Each row is a point on a landscape with many valleys, with its height.
From any point a ball rolls to the lowest of the 5 points nearest to it. It stops when none of these is lower. Distance is the straight distance between rows; heights are no part of it.
(207) h=616: [ -2   3  15  -9 -14  -7  54  29 -11]
(381) h=470: [ 11 -11 -10 -16   3  10 -48  62   5]
(18) h=437: [ -2  18  16 -19  -6 -12 -10  42  -2]
(528) h=788: [ 16 -35   8  23  15 -10  60   3   7]
(574) h=490: [-26  19 -11  -4  -5  32  17 -70 -31]
(294) h=183: [  4  14   9 -38  17 -56 -20  56  10]
(41) h=542: [ -2   1   5  32 -14  -7   9 -24   3]
(304) h=492: [ -1  55 -49 -25  16 -10 -56  37  -5]
(420) h=504: [  7 -35   0 -16  -8   0 -52  78  24]
(237) h=334: [-27  32  -1 -19  19 -15 -17 -33  -4]
(6) h=607: [ 14 -10  16  42 -11  29 -16 -10  -2]
(58) h=464: [-24  13  -3 -15 -25   7  17 -60   0]
(451) h=532: [-13  -5   3  -6   5  -5  61   4 -13]
(319) h=544: [  9  -1   3   1  20  -4 -26  36 -16]
(158) h=465: [ 10  -8 -28  -9   7   5 -63  65  -2]
(171) h=804: [ 19 -48  10  42 -13  -4  32   0  13]
(480) h=566: [  7 -14 -26   7  31  -1 -64  26  -9]
(141) h=666: [  0   4   4  36  -8  40  18 -32 -15]
(565) h=380: [-16  13   0   6   4 -16   0 -28   3]
(560) h=378: [-21  -2 -12 -12  -9 -11  44 -42   4]
(59) h=345: [ -3  21  21 -37 -10 -44   1  36  14]
(554) h=381: [-16  13   6  -2   3  -5 -11 -39  10]
(213) h=344: [  5  31  -6 -43  -1 -24 -36  51  15]
(157) h=514: [ 14  -1 -20  24  10  18 -62 -11  13]
(368) h=623: [ 17 -13   4  36 -18  30  44 -24  11]
(11) h=505: [  7   2  16  -9  -6  -6 -14  49 -11]
(274) h=369: [ 18   9  -8 -24  -2 -23 -51  57  19]
(181) h=602: [ 10 -19   7  21 -12   3  43 -20  15]
(378) h=267: [-12   0   4  16  -8 -17  29 -27   6]
(232) h=506: [  7 -24  10  34  -7  -5 -29  -4   6]
(513) h=528: [-18  27   3   7 -14  27   4 -43  -6]
(9) h=751: [  3 -40   9  23  13  -3 -19  31 -18]
(110) h=878: [ 17 -31  10  19   6  -4  33  37 -16]
(65) h=603: [  6  -3 -11   1  29  -8 -43  24 -11]
(350) h=451: [  7 -21  20 -19 -15 -35  -9  59  12]
(288) h=118: [ -2   5   3  21   4  -6 -25 -12   9]
(223) h=563: [-21   5  -7  15   2  31  22 -72 -28]
(266) h=540: [ 38 -45  20  36  -7  36  61 -22  29]
(392) h=246: [  5 -17  -8 -19 -18  11  68 -59  13]
(111) h=409: [  8  20  -2  22   1  32 -38 -26  -2]
(240) h=185: [-15  42  -4 -32  27  -4 -20  14 -15]
(115) h=427: [-19  26   0 -18 -11   4 -14 -61  -3]
(238) h=613: [  3 -31   1   2  19   9 -31  54 -11]
(400) h=479: [  0  -2  -7  13  -8  50  54 -48  -9]
(93) h=391: [ 19 -28   6  -1 -13  24  74 -41  26]
(128) h=426: [-29  14   6 -17  10 -21  26 -15 -18]
(413) h=349: [  1   2 -12 -21 -26  22  56 -71 -11]
(340) h=346: [-15  49 -31 -30  44 -18 -43  -4  -9]
(216) h=377: [  4   5  22 -19 -19 -36 -10  46  11]

Where does a ball stop that starts at each point below?
(528) -> (378)
(266) -> (392)
(141) -> (392)
(513) -> (288)
(574) -> (392)
(9) -> (288)
(238) -> (294)
(223) -> (392)
(207) -> (378)
(319) -> (294)
